Each row is a point on a landscape with many peaks, with its height.
A climber steps from a point to the highest of its 2 nearest points, and stops where none of them is higher. Distance is the straight distance between rows; heights are no part of it.
Suvo: [ 16   5 -14 -23   3   1 -30  10  -6   9  12  -1   0   7   5  12   7  -6
   9  -7   3 -10 -21   8 -18   1  10  -3 -12  -6 -23  11 -10 -22  -9 -23
  10  -1  15 -32  12 -15  20]  height 2.98
sava: [  8  16 -12 -29  40   0  15 -12  15   6  14   7  -8   8 -20 -14  -4  -5
  -5  11  -6 -41 -10  -6  12  -4   5  -3   0  24 -12  18   4  -7  -6 -31
   2 -16  10 -19 -15  -3  11]  height 0.05
liv: [-13 -10   2  18 -15  13 -16  -7   8   8  13 -10 -20  18  23  11  15   4
  14 -26  15 -13   6   0  -5  -2 -23 -11  12  11  12 -13  -9   0  32  -8
   3  18  -2 -24  16  20  -4]  height 0.90
gez: [ -8   9  -7   9  14  -7   7 -33  13   3  21 -22  -4  25  13   2  -9 -13
 -14  15 -30  -2   9  13  -9 -14 -30 -12   2  -2  11   4  12  24  20  17
  -8   9 -25  -5 -26  13  -8]  height 6.61
kip: [ 13 -13  20  -4  -8  12  14  25 -18 -11  14  13  14  -3  14  -7  18   5
 -10 -19  22  -2   4   8   5   6  10   8  -1  -2 -26   0  -7  -4  -8   5
  14   3 -12  12  10 -22  15]  height 5.64
lozu: [  1  23  -4  -2   4  24  19  -2   5   4  -3 -12 -17  -7   6  21   5  -3
  18   5 -12  -1 -29   9   7   7  19 -20   7  24  11 -10  18  -6   1 -14
  -8  -7  18  -6 -11 -16  -1]  height 0.38
tuvab: [  8   2   3 -33  -8  19 -18  19  20  27  25   5 -46  -1  21   5  12 -11
   7  -4 -23   5  -3 -11  -6 -19   4 -15  -3 -13 -19  -9  20  -6  10   0
  -5   4 -16  -8   7 -22   7]  height 1.73
vum: [ -7   5  -1  -5   1   8  -7  23 -17 -16 -20   6  30  18 -12   8  12   3
  11  -7  11 -17 -14   9  -7   8   4 -17   7   6   5   2  -7 -15  -4 -24
  10  -8   2   1  23  -3   3]  height 2.60
puguz: [  4  17 -12 -21 -26   6  -9  14 -12  12 -16 -11   2   3   4  -9  -6   4
  12  -2 -25  32  20   2 -10 -23   8 -10   2 -21   2 -22   0  11   8  13
 -13  21 -12  23 -14   6   5]  height 0.10
bipi: [ -6   0   9  15 -15  18 -15  -9  15  13  14 -12 -25   9  19  32  27  -2
  18  -4  12  -9 -31  -3  -2  -9  -5 -16  10  16  22 -14   0  -7  26 -13
   1   3  30 -36  19   6 -17]  height 0.75
durun: [ -5 -39  35  30 -19 -15  -6   1  -3  -3  -2   5   5 -21 -31   5   3   5
  -3 -10  17  13  10  -5   3  17 -15  -9   3 -23  -1   5   1  -5   5  17
 -24  18 -11  10  -6   0 -22]  height 5.23
mefo: [-21   5   5   8   7   2 -10  18  12  -9 -18  -4   0  13 -13   1 -25  -1
  16  -9  -5   2  -5   4   1  19  -6 -12  10  -5  23   6  12  -3   8   5
  -9   1 -12  16   4  10   2]  height 1.52
duvek: [-22  13  -6   2   5  -6   4 -19  24   6  -6  -1  18  22 -37  -8 -19  -1
   3  35 -37   4   6   5  11   4  -7 -44  12  -7  10   1   4  21  -8  -5
 -17  -1 -19   8 -36  10 -15]  height 1.74
vis: [  7 -23  -5  20  -9 -19  -2  -8 -11  -1  -1  -1  -8 -20 -12   4  18  17
   6 -10  38  -9   0   2   5   5 -15  13  -1   7  -8   2 -19  -7  10  -5
  -5  14  16 -27  -7  -5 -21]  height 3.95
zade: [  0 -42  22  13 -15 -10  -1   8 -14  -9  -2   8  11 -21  -8   4  31   5
  -4  -4  24  -5   9 -12  -3   8 -12   2   4 -18 -18  -1  -7  -9   1  -2
  -3   3  -5  -2  10  -9 -29]  height 4.52
nivu: [-39  12   9  12  -8  12  -3   9  13  -7   2 -17  -1  33  -6  15 -19 -21
   7   1 -16  -2 -18  19  -6   9 -18 -32  18  -5  24   6  17   8   9  19
  -3  -1 -26   8  -2   2   3]  height 1.70
kun: [-13   6  -5   3  14  -3   3  -9  12   2 -14  17  12   5 -39 -13 -11   5
  -2  31 -13  -9   6  -5  19  24   0 -32  23   3  -6  18   6  -2 -12 -22
 -14 -21 -13   6 -11  -1 -28]  height 1.51
ren: [ -1  22 -10   7 -19  28  -5  15 -24  -8 -26 -17  14  -5  32  19   1   0
  -3  -6 -15  33  -3  11 -15   3   9  10   0  -8   3 -17  11   7 -16  11
  10   2 -10   6   1  -3  -4]  height 0.71
Puzi: [  9 -21  15  10 -17  -9   8   8 -11  -6  -9   3   7 -22  -2 -16 -10   1
 -15   1   5  26  20 -13  -1 -26   8  36 -25 -15   8 -12 -15  16  -7  40
   2  18   6  36   9   3  13]  height 3.38
molef: [  8 -17   5 -17  -3  -1 -16  -8  14  26  28  15 -32   7   0  -5  13  -1
  18 -26  34 -19   1  -8  15  -2  -3  -6   3   3 -12   6 -10 -15  15 -25
 -10  12  19 -26  11  10  11]  height 4.60
par: [ 27 -18   9 -15   1 -18  14   6 -25  -6  12   3   9 -10 -15 -11  -8   1
   4   3   4   9 -11  22  -4   8  19   4 -22  -5 -23  14  -6   0 -12  15
  -2  10   4   3 -15 -27  19]  height 4.48
Bibu: [ 23  -3 -21 -11  17 -19  19 -10 -18  -1   4  -6   6 -11 -11 -15 -11   3
   4  24  -8   6 -10  23   3   1  21  10 -22  13 -11   5  -3   7 -21  -2
  -2   8  23   0 -26  -6  20]  height 3.97
zeler: [ 18   6  -4 -12   8   2   3 -10 -27 -19  -6   3  37   5   4   0   5  -3
 -24  19 -22   8  -2  12 -13  -2  13  13 -26  -7  -6  13  -5  16 -26   3
  23 -20  -9   1   7  -6  -6]  height 5.02
poto: [ -1  -6 -11  -2   9 -17 -14 -12  10   5   0 -10  -4 -13  20  -2  -4 -14
   6  23 -22  32  -8  14   5   6  12  20 -29   7   7 -14  -4  15 -13  10
  14  -3  19 -15  -1  -5   2]  height 3.02
Serut: [ -6   0  12  35 -17   5  15  -5 -12 -17  -1   2   9   1 -12  11   6  10
 -15  -5   8  -4  14  16  13  20 -22 -25  26   0   3   1   4  12   1   1
 -11   4 -25   4 -21 -11 -20]  height 4.23
lanir: [  2   3  -3 -10   7  -4   1 -36  18  16  12   0 -16  11  -2 -11  -7   0
 -11   2 -31  -4  30 -15  -2 -30 -16  -7  -3 -21   5   5   8  25  13   5
 -15  11 -23   2 -22  16  -6]  height 5.75
pufas: [  1  -8  -2   3 -24  21  -9 -14 -16   7 -17  -5  13  -3   0   2  19   5
  19   8  -1  16 -14   0   5  -6  37 -17 -22   4  12 -29 -20   4 -11 -31
   6   6  32  -8  25  22 -15]  height 0.67
nof: [ -7  -1  -9  21 -22   4   1   3 -11   0 -18  -5  -9 -36  22  20  20   8
  11   5   8  25  -8   6  15   9  11  12   3  19   6 -28  -5   0   0  -6
  11  -8  25 -24  11  -8 -34]  height 2.25
zali: [  7  13 -14  -1  -2  25   6  11 -32   2 -23  19   6 -17  15  -7  -1  23
 -16 -13   5   1  35 -24 -16 -20   5  30  13 -15 -17  18   1  -6 -13  -7
   3  -2 -14  14   8   7  -2]  height 4.29
med: [ -2  -6  17 -26  13  17   4  10   7  13 -17  16 -29   2 -17  -5 -18   5
  10 -28  11 -16  -3 -12   2   2  19   1   4 -13  14   3  21 -19   6 -14
 -18   5   3  18  20  30   8]  height 2.89
volu: [-12 -12  10  -4 -16  -4 -13  24 -13 -12  -1  22  34  22 -27   2   1   0
  -3 -15  24 -27  -4  18  -5  24 -13 -24  21 -10 -11  16 -16 -15  -6 -21
  -4   0 -12   6  14  -3  11]  height 2.37
Kezat: [ -2   8  -5 -21  37 -12  15  -8  -1 -17 -15 -11  16  12 -36  -6 -16   7
  -1  16  -3 -27 -13 -15  -9 -15  -6   9 -12  -3  19  15   6  -4  -9   6
  -3 -10  13  16  -2  27  10]  height 2.54
mili: [ -6  25 -17  -1  34  -7  -5  -2  18  -7   1 -12  13  20  -1  -8 -22   3
 -10  30 -38   5   9  13   6  19  -6  -5  -4   5  -2  27  15  11 -18   7
  10 -10  -6   6 -30   2   7]  height 5.21
Gido: [-13 -19   2  -4 -21 -18   6  -1   0  -8   6  -7  22  12 -16   9  23   4
  -2   0  16 -39  -2  -2 -14 -16 -42 -10  16   3   8   0 -31   5  20  10
   1   3  -5  -2   3   4 -17]  height 1.47
tovef: [  1 -11  10 -10   0  -2  21  -2   1  -1   2  16 -12 -20  -1  -8  28   2
  -3   8   5 -16  -7 -33  12 -17   0   9  10   8   5  -2   6   5   2   3
  16 -32   2  13  23 -15 -34]  height 0.30
bub: [ 29  -5 -27  -7  -5  -6 -18   6 -19  13   9  10 -12 -14   4  -2   9  17
  -3  -9   6   7  26   8  -2  -1   4   2   0  -5 -46  15 -14  -6  -3 -19
  -2  15  -9 -25 -13 -24   4]  height 3.92
tepi: [  6  20  -2   4   2  -7  -2 -13  -2 -22  -1   5  25   8  13   0  13 -11
 -29  25 -23  19   7  17   9  15  -3  -2  -5   2   7   6   0  21 -16  15
  23 -32 -22   2  -4 -14 -26]  height 5.43
zamat: [  7  31 -20 -18   5  27  16  -9   1   8   6 -16 -14 -12  25  16   1 -12
   1  11 -24   5 -24   2  -7 -18  19   5 -12  16   5  -6  18   3 -11   0
   3 -16  14 -10  -5 -12   9]  height 0.29
fov: [  0  24  -8 -25   4  14  11  40  -9  -1 -14  16   5   6   5 -16 -13  -4
  13  -9  -5   9   2   9  10  14  39  -1  11  11  -3  -9   4 -10  -5  -5
  11 -10  -6  28  15  -9  29]  height 1.00
nalu: [  0  -2 -11   0  16 -22 -16 -14 -11 -13 -23 -11  21   4  -7   9  -5   6
  -2  10  -2  -5 -10   2 -17  -2  -2  25 -23  -8  11   5 -11  -2 -14   2
  11  -5  22 -19   3  17  -8]  height 3.21
lesum: [  5  -1  -1 -18  20  -9  12 -11  20   3  10  13 -18  -2  -9  -2  10  -2
   2  10   9 -25 -22 -17   7  -6   1   8  -2  14  -5  17   3  -8  -5  -9
   6 -26  19 -15   9 -16  -7]  height 0.16
Guf: [  6  -4  -4  32 -10   9 -10  10  -6   2   2   2 -20 -33  21   3   1   9
  -7 -21  13  24  28 -16  -1   4  -5  43   5   3 -14  -6  -7  -5  11  13
   2  38  -2 -15 -11   3  -1]  height 4.53
Kenad: [ -6  17 -10 -10  26  24  10  -3  16  10 -10  29 -17   2  15  -8 -23   2
  -6 -17  -4 -12  21 -17   4   3  25  16   6   7  -1  11   9 -10  -6 -33
   1 -12   4   3  16  11  21]  height 3.80
suzip: [  7   7   4 -28  -2  18 -20  19  11  19   6  -6 -30 -12  23   3 -13 -17
  13 -10 -25  23 -13   0  -9   2  24   4 -24 -20 -15  -6  25  -9 -10   3
  -7   4  -2   1   4 -16  25]  height 2.07
zale: [-13   3 -14   0 -11   2   8   7 -10 -12  -1 -23  15  13   4   9  18  -6
   2   3  -3 -19  -7   3 -18 -25 -33 -14  15   9  19 -12  -6  10  25  15
  12   3 -17   3   6   7 -15]  height 1.34
beru: [  9  -5 -22  -5   6 -12  28 -27  -3  11   9 -12  -4 -20  -3 -21 -15  -3
  -2  24  -8   4  -2   5   3 -32  28  20 -24  14   0 -15  -1  19 -15   5
  -9   7  30  20 -13  16  30]  height 3.85
tas: [  2  -2 -22 -11  17 -11  19 -25   1  13   0   5 -11 -12  -9 -27 -12   6
  -3  14 -10 -14  17 -20   6 -39   8  23 -11   5   2   7  -5  11  -3  -1
  -2   2  12  10  -9  18  11]  height 4.39
ferot: [  6  10  -3   0  -7  -1  13   3  -6  -9  -9   6  18  -1  -4  -2  18  -2
  -2  23  -9   5 -14  13  15   9   9 -13   3  16   3 -10  -1  11  -9  -5
  10 -23  -2   9  -3 -26 -20]  height 4.97
guv: [ 14  21   9   7 -13  18   5  12   5   4   7   9 -19 -34  46   8   6  -1
 -13  -5   7  42  18 -18   0  23  15  26  22   0 -34 -12  19  -9  -2   6
   9  -9 -16  -5  -8 -34   0]  height 5.60
naz: [-24  -2 -13  35  -2  -8   0  -1   0  -7   6 -33   5  24  11   7  -6 -12
   4   5   5   2  -4  22  -2  -2 -27 -12  16  18  27 -17  -4   9  38  24
   2  19 -13   3  -1  16   7]  height 1.20
kav: [-24  13  -6   8  17  -7   1  -2  19   1  13 -30  -1  24  -7   9 -19 -17
  15  16 -14 -11 -36  23  -3  10 -15 -30   8  17  22  -5  20  -3  10   8
 -13   1   2   4 -14   9  18]  height 1.89
folat: [ -2   1  14  13 -10  20  -1   7 -17  -6 -12   9   8  -7  21  -2  13  15
 -22 -27  10   6  39 -27  -6 -15 -14  17  24 -22  -8  -7   4  -1  10  -1
   2   9 -32  16   8  10  -9]  height 3.94
Guma: [-12  -2   8  16  -9 -19  -8  23   5 -16  -4   6  16  -4  -7 -14  -4 -16
 -10  11 -12  29  16   3  10  25   1  -8  13 -18  -9  16   8   8  -9  37
  13 -24 -33  26  -4 -20 -13]  height 0.76
linag: [ 12  -4   9  13 -17 -17  -4  11  -9  -7  -3  14  20  -1   4 -25  -8  10
 -13  -6   0  29  45  -3  12  -6   6  16   0 -14  -3  -2 -14   7   6  23
   6  18 -10  25  -9 -10   8]  height 3.19
rugu: [ 26 -22  -4   6 -14 -13 -34   7 -12  15  16   8  -8  -9   1 -15  -5  11
   7 -18  12  21  26  12   4  10  11   5 -18 -15 -30  15 -19 -16   2  -6
  -8  39  10 -20 -10  -6  23]  height 4.67
zefif: [ 13 -30  25  -2  -1 -32   0   1  -3 -11   6 -11   2 -13 -15  -4  -9 -10
  -1   1   3  24 -10   2  -5  -3  -2  28 -38 -15   7  -5  -5   6  -8  46
   0   8  10  16  -4  -4  11]  height 3.83
zelag: [-25   5  -1  24  23 -12 -21 -12  27  -7  12 -11   7  35   8   0 -26  -8
 -16  11 -31   5  17  13   2  12 -26  -4   2 -13  12  23  12  23  -2  18
   9   1 -26  -9 -16  11   2]  height 5.85
ponat: [  9  26  -3   4   4  11  23   5 -21 -19 -18   9  24  14  10  -4 -19   6
  -6  -3   2   5   9  17   7  11  23   6   3  15   2  -1   7   9 -21  -7
  11  -9  -8  29   4  -4  29]  height 0.88
dozu: [-15  17  -9 -11  12  28   9  -7  -3   0 -32  -8  -3  -1 -17  10  -4   7
  18 -12  -1 -16 -13 -22 -10 -21  16   5  -5   4  31 -13   4 -12   2 -21
   1  -4  17   4  20  39   1]  height 1.18
dipi: [ 31 -11  19  -6 -15  10  25   5 -39  -3   4  12  15 -10  -5  -5   4  12
  -9  -9  12   8   4   9  -7   2  21  -4  -5 -20 -26   0   0   4 -12  -2
 -11   9 -12  17 -12 -15   6]  height 5.06
Ruru: [-12   6  -1  -8  21 -19   1  -8  23  -2  21  -3  -7  29   8   2   0 -15
   0 -16  26 -40 -10 -10   0 -20 -20  10   4  23  19  -9  -8  -6  23   3
  16 -17   5   3  24  21  28]  height 2.08
bos: [-15  22  -5 -15  23  17   7  -4  13   4 -17  -9  -9  10 -13  -2 -14   1
  17   1 -19 -14  -4 -10   2 -13   2 -14   7   7  26 -10  15  -5   6 -10
 -10   0  -5   7   0  21   0]  height 1.33
nevo: [-14  -9   0  11 -25  -5   1   7 -10 -14   7   0  22   0 -18   7   3  -1
 -23  10   2 -16   1   9  -5  19 -40 -25  25  -8 -13  31 -12   5  -1  13
  -2  -4 -25  -1  -9 -16 -31]  height 3.90
Kop: [ -9 -26  37  47 -17  -7 -16   7   5 -12  15  -1  -2 -12 -14  10  -2  -5
 -17 -15  12  19  16   2  -3  22 -29  11   4 -16   4   1  -1   1  19  32
  -9  38 -19 -10 -19   5 -17]  height 6.11
Piro: [  5  14  -6 -29  -6   9   6   2  20  24  30 -11 -35  14  17  -5   3 -18
  15  -1 -20  -1  -9   1   5 -23   5 -20   4  10  -3 -24  15   7  26   4
  -5   5 -10   9  -8 -10  19]  height 1.44
gegi: [ -2 -14  10 -11 -14  -6 -19 -13  23  18  13  20  -1  27 -26  -3   1  -1
  12 -10  32 -21 -12   1  12  17  -7 -35   5   3  -2   7 -23 -17  -1 -36
 -17   4  23 -16  11  18   3]  height 3.74
mer: [  5  34  -4  14 -18  22  19   1 -12 -13 -27   0  23  -2  31   8 -16   1
 -10   9   0  41  10   9  -5   9  11  26   9   7   9 -21   8  18 -26   6
  17 -19  -4  24   4  -8  19]  height 0.80
lonu: [-13 -10  -2  -4   4 -18  18 -22   8   0   4  -7  -5  14 -28   3   3   3
   4   1  22 -46 -13 -14  -3 -24 -35  -8  11  13  18  -1 -10  -1  23  -1
 -17  -2   3  -1   0  22  -7]  height 1.65
zubi: [ -4 -10  16  -1   7 -24   4 -13  20  -4   1  26  14   4 -19 -28   1  -1
 -15   7 -15   3  39 -15  19  -6  -3  -4   4 -20   6  16  -7  23   2  10
   5 -20 -27  26   7  -1 -19]  height 1.10
gavan: [ 13  24 -12  -5  21  31   6 -12   6  11   4  13 -23  -9  32   9 -19   1
 -14 -16 -17  -1  12  -8  -7   8  19  16  -9  -6 -21  22  23  -7 -18 -17
  -1  -9  -4 -17  -1  -7  18]  height 4.19
det: [  4  18 -21  -6  44   3   1 -17  20   3   8  -6 -17   2  21   2 -19   8
 -12  13 -35  -2   8  -3  -3  16  -5  13  -7   1 -14  31  24   4 -12  -3
   6  -9   0 -15 -26   2   9]  height 4.69
gis: [ -9  10  14   1  13  16 -12   4   2  -6 -14   3  19  17 -27  19  -6  -2
   9  11  12 -24 -41   6  -1  26  10 -33  12   9  10  13   5 -27 -14 -40
 -11 -16  21 -15  12  -7  -5]  height 2.87
gasik: [  5  -7  25 -27  -7  17  -5  23   5  15  -1   3 -23   0  -9   0  -4 -11
  20 -13   0   6 -27  -1  -6   3  24 -19  -9 -18   1  -8  26 -18  -6  -5
 -19   2   4  13  16  -3  11]  height 2.45
gibid: [ 13   5  17   8 -17  11  32 -13 -15 -19   2   9  25  12 -14   1  21  10
 -11   1   9 -14   2  15  17  10   6 -29  11   9  -1 -13  -2  20  -6 -19
  -4 -12  -8  19  -4 -18 -12]  height 4.58
bige: [ -9 -17  -3   4 -16 -22  -7  -9  13  13  10  -7 -24  -5   4  18  24 -13
  21  13  12  -5 -32  -4  -2 -17 -19   4   3  12  10 -17  -8   2  21  10
   0  -5  22 -30   4  -5 -24]  height 0.58
ropu: [ -2 -12  28   8   9  -3   0 -14   8  -3  -1  14   9  22 -37   9  -4   3
   9  -1  29 -29 -27   1   7  20  -2 -18  -2  -4   9   7  -4 -14 -16 -30
 -19 -10  17  -2  12  13  -3]  height 3.20
rur: [ 10  14  12  16  -9  36  -3 -20  -7   4 -12   2  15  -1  15  12  10   1
   2  13  -7  19 -17  17  19  18  40 -26  -8   7   8 -24   5   5 -22 -46
  -1  -9  23 -12   8  -3 -11]  height 0.56
kef: [  8 -17  13 -12  -8  13  -3 -16 -23   8 -20  -4  10  -4 -29   7   9   6
  21   4  10   2 -29  -7 -12  -4  30 -21 -22 -20   5 -18  -7 -11 -13 -33
 -12   1  27 -13  11  17 -15]  height 0.81
seda: [ -7  -6   2  -8  14 -20  16 -13  16   0  36  -8 -11  22  -9  -4 -11 -15
  -4  -6   8 -35  -3   4  -6 -22 -34  -9   8   7  10  10   2   2  25  18
  -6   0 -14   8  -4  14  17]  height 1.86
Dig: [ -5   9  12  18  17  22   3 -20  17   0 -12  -7  -2   0   4  18  -1  -5
   2  18 -19   3 -29   8   9  18  20 -13 -12   9  24 -11  19   5 -16 -24
  -1 -17  22 -11   2  -1 -21]  height 0.48
kedop: [ -8  13  -9 -17  18  -8  -5   1  13   4  10 -15 -11   9  15   2 -10 -15
   9 -12   0 -17 -17  -4 -16 -11  -1  20 -13   7   7   2   5 -11   5   9
   9  -7  10  -3   8  11  27]  height 2.33
tusi: [ 13  14 -22  -9 -11  23  21 -12 -24  -1  -9  10  15 -14  17  -1   4   4
 -15   6  -3   4  13  -7 -14 -24  12  30  -4   3 -12   6  -2  18 -24   1
  11 -13  -4   7   1   3   0]  height 4.64
bapar: [-15 -13   3  29 -19 -14 -15   9  11  -1  11 -10  -7  17  10  -6   0  -4
  11 -16  18   4  15  12   8  13 -25  -9  15  19   8 -10 -25   1  36  17
   5  29  -8  -9   4  11   7]  height 1.05
fulu: [ 19  14   5   5  -9  19  28   9 -17  -9   6   9  -4 -27  29   6  22   7
 -20  -7  21   6   8  -5   8  11   4  20  15  10 -24  -1  12   0  -8   9
  10 -14 -13   4  -9 -28  -7]  height 6.28
per: [-10  24 -28  -2  32  -8  12  -1   8  -3  11 -29  -1   5  14   3 -18 -11
   2   5  -8 -15 -22  19  -3  -5   4   0   1  33  11  -6  10  -5  10   1
   8  -5  12   5  -9  11  35]  height 2.11
Fira: [  9  -7  -2 -14  17   3  -1 -29  -4   7  -2   4  -7  -1 -12 -11  -8   8
 -11  -8 -12 -20  22 -20 -14 -32 -10  13 -14 -24   3  22   8   2   0 -10
 -14  13  -7  -8  -9  23 -11]  height 5.03
mosur: [ -1  -3   0   9  -9  -6  -4   7  15   7 -10  -3 -17 -26  31  -8 -10  -9
  14   8  -7  47 -12  14  19  23  33  19 -21  12   7 -24   2  12 -13  14
   3  -5  20   7   6 -17   5]  height 2.73
biko: [-21  -8  16   9   7 -25   1   9  28 -19   2  12  -7   5 -20 -16 -12 -14
 -15  14  -8   6  11 -17  15  12 -19  -1  11 -10   8  23   4  15   0  46
  11 -27 -32  27   6  -5 -12]  height 0.91
pem: [  4   0 -12   4 -10  26   5  21  -8   7  -8   3 -22 -52  30  15   3   5
  -2 -16   6  26  13 -26 -13   4  12  34   8  -9 -23  -2  11 -16  -2  10
   3   6  -3  -7   6  -8  -8]  height 4.90
gim: [ -4  -1  21  -4  -4  25   4  21  -2   4   3  11   0 -16  33   6  31  -4
 -10  -5   1  -4   0 -25   2  -7  14   4  16  -2  -7  -5  12  -8  -2 -15
  16 -26   2   4  36 -20 -12]  height 0.41
Pil: [  8   7  -5 -16   6   2 -25  -7   7  10  31 -20  -5  24  21   9   8 -19
  10 -22  17 -15 -23   8 -14  -7  -3  -2 -14   3  -3  -1  -4 -23   4  -6
   4   7  19 -23   5  14  37]  height 2.61
rog: [-10  12  -4   2 -26  27 -26  44  -6  -2 -14 -13   8  -5  36  10  25   3
  11 -10 -11  22  -3   2 -11  -3   3  -8  10  -3  -7 -27   1  -3   8  -1
  17   2  -8  -2  19 -14  -5]  height 0.61
pom: [  2 -16  -4 -10  -5 -12   6 -18   3  11   6 -17 -26 -16   0   3  13 -10
   6  15 -16   6 -18  -2  -5 -20 -16   4  -9  -1   8  -9   8  12  11  22
  -6   6   6 -19 -12  -2 -25]  height 0.42
zovos: [ 10 -17  -3   1 -13 -19  -6 -12  -4  -4  15   6  23   5 -25  -2   3   5
 -26  -1  13 -35   7   8  -5  15 -34 -15   3  -8 -23  37 -26   0  -2  -9
  -7  -1 -13 -22 -13 -17 -16]  height 3.58
kinef: [  0  -9   1  -1  12   4  -2 -13 -10   2 -31  -2  -1   0 -33  -3 -13  18
  29  -2  16  -3 -18 -11  -4   2  26  -3 -17  -1  18  -8  -5 -18 -13 -23
 -14  11  35   0   7  38   2]  height 0.99
Banup: [ -9 -14  -3   8   2 -34  -4 -11   2 -22 -11  11  28   6 -33  -4   8   6
 -12  16   7 -19   7  -5   0  -2 -29  -3   3  -2  11  17 -26  10  -1  12
   8 -15  -6   3  11   3 -27]  height 1.30
siz: [ -3  -6  -2  -7   8 -17  -3  -7  10  -6  -7  26  31   7 -27 -16  10  -2
 -11  26  -2 -21   6 -12   9   7  -6 -15   9   6  -8  20 -21   0  -4 -21
  14 -29 -13  -3  18 -10 -25]  height 1.32
sase: [  8 -19 -14  -9  -6 -23 -37   5  13  24  23  14 -19   5   0 -19  -1   2
  23 -14  22   7   8  10  14  16   1 -10  -4   8 -25  12 -27 -17   9 -13
 -12  23  13 -24  -2  -3  24]  height 6.04
kikog: [  5  29  -3 -32 -19  18  20  13   6  15   3   7 -14   8  16 -16   4   1
  13  -6  -3   9   5   3  12 -15  18  -8  13  18  -3 -36   3   7   8 -10
   2  -3  -4  26   3 -10  25]  height 1.19
sadif: [  4 -15  -7  -9 -12 -10 -15   6  -5  11  -2 -12 -18 -14   4   0  -2   0
  11  -1 -15  18   7  -2 -10 -14 -17   4  -4 -12  -5  -5   1   2  16  26
 -12  25 -10  -5 -15  -4  -5]  height 0.27
Febo: [  0  -1   9  33  -9   9   5   8  -1  -2 -14   1 -14 -33  20   9  -4   4
   8 -11  12  33   3   5  18  33  16  11   8  15   1 -18   7  -3   5   4
  -4   5   6   0   2 -10 -12]  height 2.44
motud: [  3  -9 -24  21   2 -28  -8  -8 -24  -9 -13 -16   6 -14  -1   4  -3  15
  -6   3  11   2   9  12  -5 -12 -12  29 -12  12  13   4 -20   1   5   4
   6  13  29 -19  -9  15  -2]  height 3.51
Neb: [  6 -14  17  19 -19  -7  -3   0  -2  -2   8  19  18  -4  10 -11  15  21
 -22 -19   5  12  61 -14   2 -13 -16   9  13 -22 -12  -4 -21   8  22   5
   4  21 -26   7  -9  -1 -16]  height 3.59
zakap: [ -4  -3  -2   1  34 -19   2  -3   1   0  -1  -8  -3  16 -34 -11 -31  12
  -2  -2  -5 -21   0   1  -4 -10 -21   2  -5 -15  14  25  19  -9   3   8
 -25  14   7  18 -24  22  17]  height 2.27
sel: [ 15  -3 -26   5 -24  -1  11  11 -31   2  -1 -12  -5 -31  18   9  24   9
   1   1  12  14  -1  17   2 -10   6  20   0  21 -17 -15 -13   6   2   0
  13   8  16 -21 -10 -17 -10]  height 2.06
pugub: [ -4   4   1  13  22  -8   3 -12   6   2 -22   4   9  12 -36 -16 -28  18
   5  15 -25   7  18  -3  15   3   4 -14  -2 -18  20   6  13   7  -8  -4
 -21  14   5  21 -26  19  -4]  height 1.99
kiv: [-14   8  10  -4  -5  24 -13  52  -3 -11 -13  -3   9  -4  37   8  17  -3
  -8 -20  -1   4   7 -14 -20   5  -3   9  14  -8 -10  -4   8 -19   5  10
  22 -10 -24   8  28 -15  -2]  height 0.52
radas: [  4  -7  24  32 -19   2 -19  28  -2  -7  16  -5 -10 -17   1  -8  -9   4
 -10 -28  13  28  28 -10  -3   5 -10  26  -1  -9  -5 -10  -7  -4  21  29
  -4  51 -10   8 -20   6  10]  height 5.19
Tedep: [-14   4  -8   1  26 -41  -4 -10  11 -23 -15 -12  14  26 -16  13  -6  -3
   0  19  16 -30 -23 -15 -12  -5 -23  17  -9   2  16   5  -8  -3  -7  23
   2 -22  18   5  -2  19   0]  height 2.84
nirop: [  5 -20  11  -2  -6 -33 -13   0  12 -10  13 -11   9   6   7   5   2 -22
   1   3   7  14 -20  15  -3   9  -6  17 -30   3   5 -11 -18   4  -5  28
  14  -5  15  -6   9  -6  12]  height 3.40
mapum: [ -2  -7   3 -16  26   7  24  -7  18  17   5  24 -37  -5 -14 -11 -14   8
  14 -15  18 -19  -6 -12  17   4  27  11   0  11   4   6  12 -15  -4 -25
 -10  -6  29   3  12  15  19]  height 3.34
kagip: [ 14  -8  -4 -21 -11   4 -26  27 -21  10  17  12   9   2   4  11  17   2
  -6  -1  -4  -4   3  10 -19  10   3 -21  -4 -23 -43  16  -6 -16 -10 -18
   0   1 -15 -19  10 -32   7]  height 3.39

For each start below, name the point where the climber stops.
puguz -> gez
linag -> tepi
bige -> sase
siz -> Kop
tovef -> gez
tuvab -> gez
pufas -> sase
sava -> gez
